Points on a hilly landscape, in no order, each with its height.
A ball rolls from a point to whichever of its 2 nearest points has the largest drop for the distance, and stops where none of them is lower. Distance is the straight distance between rows; heights are no part of it.
q_281: [ 97 189 157 135 111 198 107 202 111  91 153 130 126 124 105 143 109 132
 141 134 166 115  50 144 100 113 142  98  92 111]  (h 342)
q_279: [110 161 118 134 111 101 156  73 136 152  97 136 135 125 158 144 123 108
 145 108 158 117 122 112 108 117 179 138 134 123]  (h 378)
q_245: [174 150 161 138 124 218  86 195 161 139 174 117 132 145  58 221 142  78
  82 163 136 138  80 126 115  93 105 134 118 147]  (h 774)
q_157: [140 140  67 136 134  66 138  92 140 153 117  99 126 126 104  92  89 110
 101  95 105 132 114 125 154 122 104 145 184  90]  (h 379)
q_164: [143 141  90 150 155  96 124  61 109 144 102 101 131 161 111  70  98 159
  87  91 111 120 159 132 199  93  71 165 152 100]  (h 435)
q_39: [111 105 137  74 126  83 157  48  73 138  96 135 150 139 133  83 174 164
 113 122  82 142 178 168 156 209  96  86 145 157]  (h 552)
q_194: [108  90 141 117 134 124 102 146 144 107 103 166 142 119 143 104 129  92
 193 149 161 117 110 109 144 161 172 134 105 143]  (h 761)
q_218: [133 155 116 192 109  86  91 188 137 167 112  88 105 153  72 116 102  82
 155 148 154  93  78 124 134  79 117 143 150 126]  (h 402)
q_928: [141 123 188 129 130 134 129 157 149 110 130 138 124 140 139 109 144 106
 192 130 163 114 123 120 128 153 182 133 119 197]  (h 782)
q_350: [119  93 149  98 112 109 101 103 154  87 129 156 138 142 152 181 168  86
 136 175 147 136 138 114 156 164 154 111  84 201]  (h 507)
q_964: [148  93 101 138 130 126 135 148  89 126 148 145 135 108 155  94 132  95
 127  67 118 101 149 109 138 115  96 164 107  72]  (h 584)
q_99: [150 113  85 128 156  85 148 150 130 112 114  96 105 143 121  78  87 143
 122 152  88 101 147 134 166 138  58 161 199 127]  (h 301)
q_322: [130  51 148  94 122 127 119 111 130  88 153 189 152 133 172 156 181  96
 149 116 130 130 148 101 161 161 118 124  65 159]  (h 546)
q_552: [134 147 189 114 127 112 169 108  99 121 128 137 145 109 139 102 119 132
 149 175 112 158 158 103  57 170 167 130 121 161]  (h 629)
q_614: [117  74 157 110 121 167 100 112 144  82 152 183 158 107 145 132 146 127
 118 161 112 156 146 109 132 154 128 134  85 136]  (h 583)
q_628: [147 116 133 144 116 114 136  89 147 155 149 104 143 134 110 119 151 102
 100 125 116 144 188 113 176 190 138 152 127 144]  (h 483)
q_877: [ 70  77 149 100 123 135 124 107 134  95  89 122 130  94 141 132 128 163
 109 206 103 160 125 154  94 154 144  94 137 136]  (h 577)
q_370: [120 116 119 112 110 129 132 192 111 111 146 135 132 120 168 143 153  82
 160 137 164 118 101 129  88 100 146 148  69 117]  (h 646)
q_549: [126 169 185 153 123 190  82 138 165 164 151 121 152 111  53 121  93 113
 114 139 143 127  55 136 102 128 169 110 130 112]  (h 468)
q_742: [128 204 171 153 138 174  97 190 117 112 143 135 147 130  49 143  92 125
 127 138 129  80  65 135  95  69 113 102 127  84]  (h 429)
q_882: [118 135 168 145 147  94 104 101 111 100  81 131 140 166 104 108 128 179
  98 191 101 118 188 135 153 100 122 120 116 165]  (h 614)
q_709: [164 159 136 147 133 172  87 148 159 106 152 158 135 111  86 129  78 134
 118 103 122  79 137 133 152 141 138  68 137 109]  (h 635)
q_604: [139 156 195 156 126 165  94 122 176 208 147  97 123 147  44 142 119 113
 119 127 134 135  48 162 151 127 170 143 163 163]  (h 408)
q_658: [130 133 170 155 126 219  94 190 173 121 182 126 131 126  93 177 131 130
 121 178 170 151  62 114 104 105 116 141 124 168]  (h 746)
q_627: [ 74 136  93 130 118 144 118 166 103 113 128 104 105  70 136 126 100 160
 168 189 165 144  24 122  58 104 136  94 114 107]  (h 462)
q_247: [142 143 161 148 131 157 140 117 139 106 151 130 157 121 119 152 125 117
  80 146 115 142 151 110  79  97 139 143 116 108]  (h 529)
q_622: [127  99  95  86 122 128 126 124 138 119 159 161 140  67 145 128 128 153
 140 128 114 159 131 135 132 181 136  79 121 116]  (h 432)
q_710: [140 152 129 171 114 146 107 185 171 152 135 105  96 152  91 157 110  82
 135 131 160 130  99 139 141 104 137 139 146 123]  (h 459)
q_142: [ 76 102  69  94 141 129 118 123 125 107  69 152 116  99 170  86 126 177
 150 145 130 173  92 132  89 131 119 130 189 125]  (h 485)
q_896: [ 77 132 109 145 116  95 117 166 129 134  99  95 108 133 113 146  99  96
 165 170 172  92  56 119  94  76 126 142 126 107]  (h 327)
q_365: [113 101  74 122 112 136  88 181 116 109 150 151 136  90 139 114 141  91
 143 129 157 140  68 148 117 101 120 117  68  63]  (h 691)
q_807: [121 105  82 137 135 143 128 123 118  94 115 177  77  97 170 126  83 189
 159  70 114 121 161  99 131 160 111 105 134 102]  (h 354)
q_371: [180 141  86 143 116 127 116 146 164 132 155 129  90 115  93 162  74 141
 134 100 118  90 153 134 171 136  97  64 140  99]  (h 609)
q_803: [167 122 107 159 135 142 135 173 183 109 129 143  88 136 142 122 102 141
 191 123 157 141 146 104 145 147 129 139 181 165]  (h 104)
q_423: [134 135 173 150 148 124  75 133 131 108 115 139 158 144  81 135 105 168
 112 206 117  64 147 124 149 107 114 117 132 141]  (h 637)
q_457: [ 92 104 150 120 138  77 117  72  96 122  71 148 153 164 150  88 158 127
 127 123 112 111 156 119 145 121 141 165 110 141]  (h 564)
q_977: [144 128 179 109 145 131 150 210 127 132 135 114 111 117 134 101 133 112
 187 126 140 110  91 158 119 158 175  96 157 187]  (h 800)
q_961: [195 161 162 114 130  99 188 139 104 159 156 111 148 156 162 117 164  89
 160  72 123 109 149 139 109 128 151 118 132 166]  (h 668)
q_813: [140 131  74 151 100 130 113 130 147 139 169 132  90 113 103 176 103 124
 110  75 125 139 138 131 155 116  66  91 101  41]  (h 578)
q_668: [147 168 201 171 157 154 126 200 126 172 106  75 103 158  74 130 125 136
 145 147 129  70 111 146 137 104 151 126 136 192]  (h 834)
q_225: [140 120  94 150  86 122 135 150 120 142 153 117  95 125 126 163 127  79
 125  90 132 120 137 125 131 105 111 122  94  75]  (h 542)
q_165: [153 153 109 143 154 115 100 111 110 128 108 137 147 117  90  64  76 184
  97 122  90  80 179 113 180 165 121  91 109 139]  (h 674)
q_667: [103  90  85  81 146 117 126 145 144  93 104 156 124 111 154  57 119 156
 130 125  94 164 113 134 133 190  85 143 186 131]  (h 419)
q_579: [163 142 116 180 117 144 150 164 140 147 144  81  93 137  92 154 115  98
 107 136 129 124 160 128 134 111 119 150 131 102]  (h 504)
q_854: [121  83 135  89 116  98 142  86 157 107 122 134 124 138 170 182 161 121
 119 156 127 130 171 130 139 143 127 124 134 171]  (h 472)
q_510: [134 151 154 146 123 129 156  64  73 121 132 126 126 136 152 157 133 185
  77 132  88 109 206 129 118 109 117 120  77 117]  (h 570)
q_981: [ 99 112 166 118 110 127 151  82  95 128  90 100 113 114 138 143 137 146
 100 197  89 157 177 126  77 162 164 130 109 153]  (h 606)
q_755: [158 106  78 146 131 100 123 164 162 114 117 124  85 136 138 111  70 130
 164 121 132 101 139 118 172 121  86 148 175 126]  (h 222)
q_725: [187 158 157 121 140  98 201 108  82 135 150 118 146 122 158  91 134 120
 157 114  94 127 182 125  79 161 132 132 138 148]  (h 650)
q_539: [188 159 127 142 120 127 145 107 150 189 163  82 152 129  71 130 142  91
  75  94 129 149 162 134 162 146 155 137 124 138]  (h 452)
q_494: [ 63  85 124  86 133  93 119  95 139 129  52  94 136 112 145 113 128 136
 132 177 125 161  96 142 100 149 142 119 176 134]  (h 541)
q_810: [126 183 169 176 154 148 139 174 107 178 110  57 114 143  49 148 115 171
 112 172 153  87 129 105 103  93 147 117 115 178]  (h 845)
q_124: [100  72 123 134 139 132 116  94 134 100  92 153  94 138 163 123 116 159
 143 108 105 116 181 120 171 171 113 129 142 129]  (h 289)
q_884: [149 192 173 177 138 155 118 135 139 107 150 133 145 149  87 146  89 131
 100 135 131 103 121 115 109  70 136 149 142 107]  (h 490)
q_634: [108 124  63 115 132  77 139 128 139 142 110 135 121 106 147  83  87 106
 153  90 144 136  79 110  96 107 111 142 173  93]  (h 449)
q_789: [102 204 166 146 120 158 100 147 108 160 123  83 155 136  52 178 137 154
  97 184 158 101  95 117 111 102 168  98  86 157]  (h 856)
q_428: [154 155 142 144 130 120 119 116 123 120 137 151 155 120 128  88 101 136
 133 103 112  90 171 114 151 158 148  98 119 130]  (h 658)
q_208: [154  90 137 116 113 138 146 195 120 126 163  99 148 101 128 144 163  63
 100 165 124 128 137 131  99 111 133 132  85 137]  (h 682)
q_611: [106 112 108 137 137 118 141  69 107 129  74  83 126 169 133  81 129 149
  83  89  99 129 147 155 144 104  68 150 179 108]  (h 475)
q_584: [100  78 155 120 120 153 104  90 107 105 141 152 166 114 140  97 150 104
  90 124  99 144 150 117 116 152 149 164  89  86]  (h 616)
q_967: [107 136 141 113 121 123 161  65  88 106 146 144 140 137 176 188 139 153
 100 102 105 118 145 130  91  97  95 121 102  85]  (h 545)
q_63: [163 100 129  93 130 132 171 146 129 134 164 152 159 109 188 108 192  84
 153  93 139 165 131 110 100 148 142 171 114 148]  (h 604)
q_172: [157 110 130 107 152  95 155  98 130  98 169 143 148 126 148 139 130 147
 133  91  96 109 158 122 162 128  71 100 144 122]  (h 595)
q_86: [ 99  91  52  83 129 139 117 104 101 126 136 171 131  98 184 150 183 159
 161  85 141 160  91 121 121 111 116 116 105  82]  (h 445)
q_672: [ 89 147 138 169 123  98  95 107 103 127  94 137 155 167 137 106 127 122
 116 138 143  87 150 115 144  81 143 171  93 114]  (h 592)
q_18: [120 104 100 100 125 126 156 108 100 132 161 166 142 121 194 177 164 120
 142  70 133 142 106 112  97  84 103 131  96  74]  (h 501)
q_488: [106 101  94 129 133 149  72 151 122  95 115 191 147 105 147  95 129 115
 164 118 162 106  83 114 140 123 141 134  81  84]  (h 728)
q_313: [126 109 126 127 130 157 114 177 156 124 167 124 149  94  89 148 139 112
 114 180 156 148  79 117 100 104 133 123 113 119]  (h 716)
q_692: [126  90 122 126 111 103 143  62 110 164 113  84 130 162 129 119 187 137
  71 137 114 169 211 136 186 167 120 150 114 155]  (h 509)
q_764: [ 95  92 129 143 124 102  98  67 116 160  83 115 171 174 120  96 179 131
  78 152 123 156 177 132 171 125 126 181 105 157]  (h 535)
q_718: [126 102 138 165 139 125 123 118 168 111  95 128  84 143 146 136  90 137
 163 158 132 127 190 102 172 177 134 159 158 145]  (h 219)
q_58: [125 119  99 128 122 106 155  97 182 122 133 129 123 150 152 196 132 111
 129 126 154 145 145 125 132 115 140 147 153 143]  (h 431)
q_52: [103 118  91 104 134 127 133 149 115 103 111 178 126 126 191 131 166 119
 195 125 173 151  86  97  99  83 158 171 122 121]  (h 593)
q_965: [153  94 116 128 126 108  93 128 145 131 131 116 139 142 104 148 130 139
 103 178  93  89 165 143 184 123  93 125 142 131]  (h 661)
q_154: [123 134  96  99 154  89 181 124 123 112 123 120 114 131 151  38 113 136
 115 118  75 127 125 122 143 201  65 158 183 131]  (h 361)
q_889: [180 141 139 100 131 125 180 163 145 129 160 151 147 137 174 125 166  88
 180  74 155 161  98 142 102 118 160 136 153 170]  (h 643)
q_174: [102 105 107 107 125 142 120 118 113  97 125 159 121  83 161 120 100 184
 118 130  88 126 155 139  97 154 117  87 121  93]  (h 409)
q_233: [113 202 136 118  73 196  98 181 128 115 154 103  98 138  92 199 125  88
 117 113 165 148  65 161 111 117 155  97  85 126]  (h 237)
q_195: [124 206 103 132  77 160 150 121 130 139 135 137  86 126 141 183 114 106
 142  86 162 158  98 144  69 123 159 115 109  84]  (h 230)
q_161: [190 193 179 145 152 141 132 133 180 184 133 100 127 163  66 137 109 115
 108 106 131 134  89 169 166 112 169 130 203 171]  (h 338)
q_238: [116 206 124 130  92 212 130 176 127 126 163 121  64 114 135 180 142 148
 134 102 176 192  79 175  70 120 165 113 112 128]  (h 85)
q_456: [137 160 140 146 146 119 156  78 118 142 105  99 135 161 115 136 134 195
  61 165 114 154 212 119 141  86 121 141 101 157]  (h 591)
q_781: [174 117 150 113 136 146 169  97 142 119 183 151 177 118 143 131 153  92
  95 107 108 167 158 104 106 128 129 154 123 144]  (h 566)
q_83: [ 57 127 100 114 111  98 105 150 121 122  94  94 100 103 129 151  88 139
 146 203 147  94  57 145 101 125 135  84 122 114]  (h 397)
q_348: [115  58 128 108 161 113 124 102 105 103 128 166 152 141 178 111 150 144
 129  63  98 100 128 134 149 115  51 125 151  82]  (h 627)
q_265: [199 207 127 124 157 125 169 129 139 202 138  74 135 138  50 105 121 130
  85 102 135 141 136 150 149 102 166 128 164 158]  (h 407)
q_944: [123 117 134  90 160  70 167  42  96 141 134 132 150 126 158 110 143 162
 132  76  91 121 147 125 162 164  90  75 152 134]  (h 572)
q_369: [152 141 184 142 138 133 137 219 148 176 133  79  74 151 107 114 119 111
 170 112 144  94 103 174 153 135 164 127 171 193]  (h 819)
q_783: [122  79 140 156 126 131 111 118 105 121 128 121 155 142 133  75 145 100
  92 119 100 121 163 118 161 123 117 208 102  88]  (h 620)
q_262: [ 98 152  49 108 132 114 123 123 126 123 108 177 113 114 147 116 133 125
 178  93 173 160  54 108  72  66 149 145 142  82]  (h 526)
q_88: [103 158  84 122 107 130 163  79 124 148  98 139  74 128 190 179  98 144
 157  96 145 144 125 120  82 119 149 140 135 101]  (h 319)
q_480: [105 116 137 106 123  83 126  95  82 146  86 118 131 152 110  57 171 168
 100 150 101 156 198 152 170 194 111 129 116 165]  (h 533)
q_221: [100  58  88  58 144 127 134  96 115 131 132 159 126  88 183 140 169 171
 147  87 113 162 123 138 137 178  91  74 138 116]  (h 375)

Two balls start at each pair of points below. Name the first point that both come to, or write never.
q_165 / q_783 -> q_225
q_944 / q_457 -> q_692
q_428 / q_614 -> never
q_348 / q_965 -> never

For each start below, name the point where the ball stops.
q_725 -> q_803
q_810 -> q_370
q_423 -> q_221
q_63 -> q_238
q_172 -> q_161
q_672 -> q_161
q_584 -> q_238

Call two points neighbours if one is among the 2 nearest of the other. Go from one point of each pair to the other, from neighbour to neighbour, staying as low as possible. Name the highest point that can't be avoided.
q_370 / q_803 -> q_789
q_896 / q_221 -> q_961
q_896 / q_161 -> q_783
q_238 / q_161 -> q_549
q_221 / q_803 -> q_622
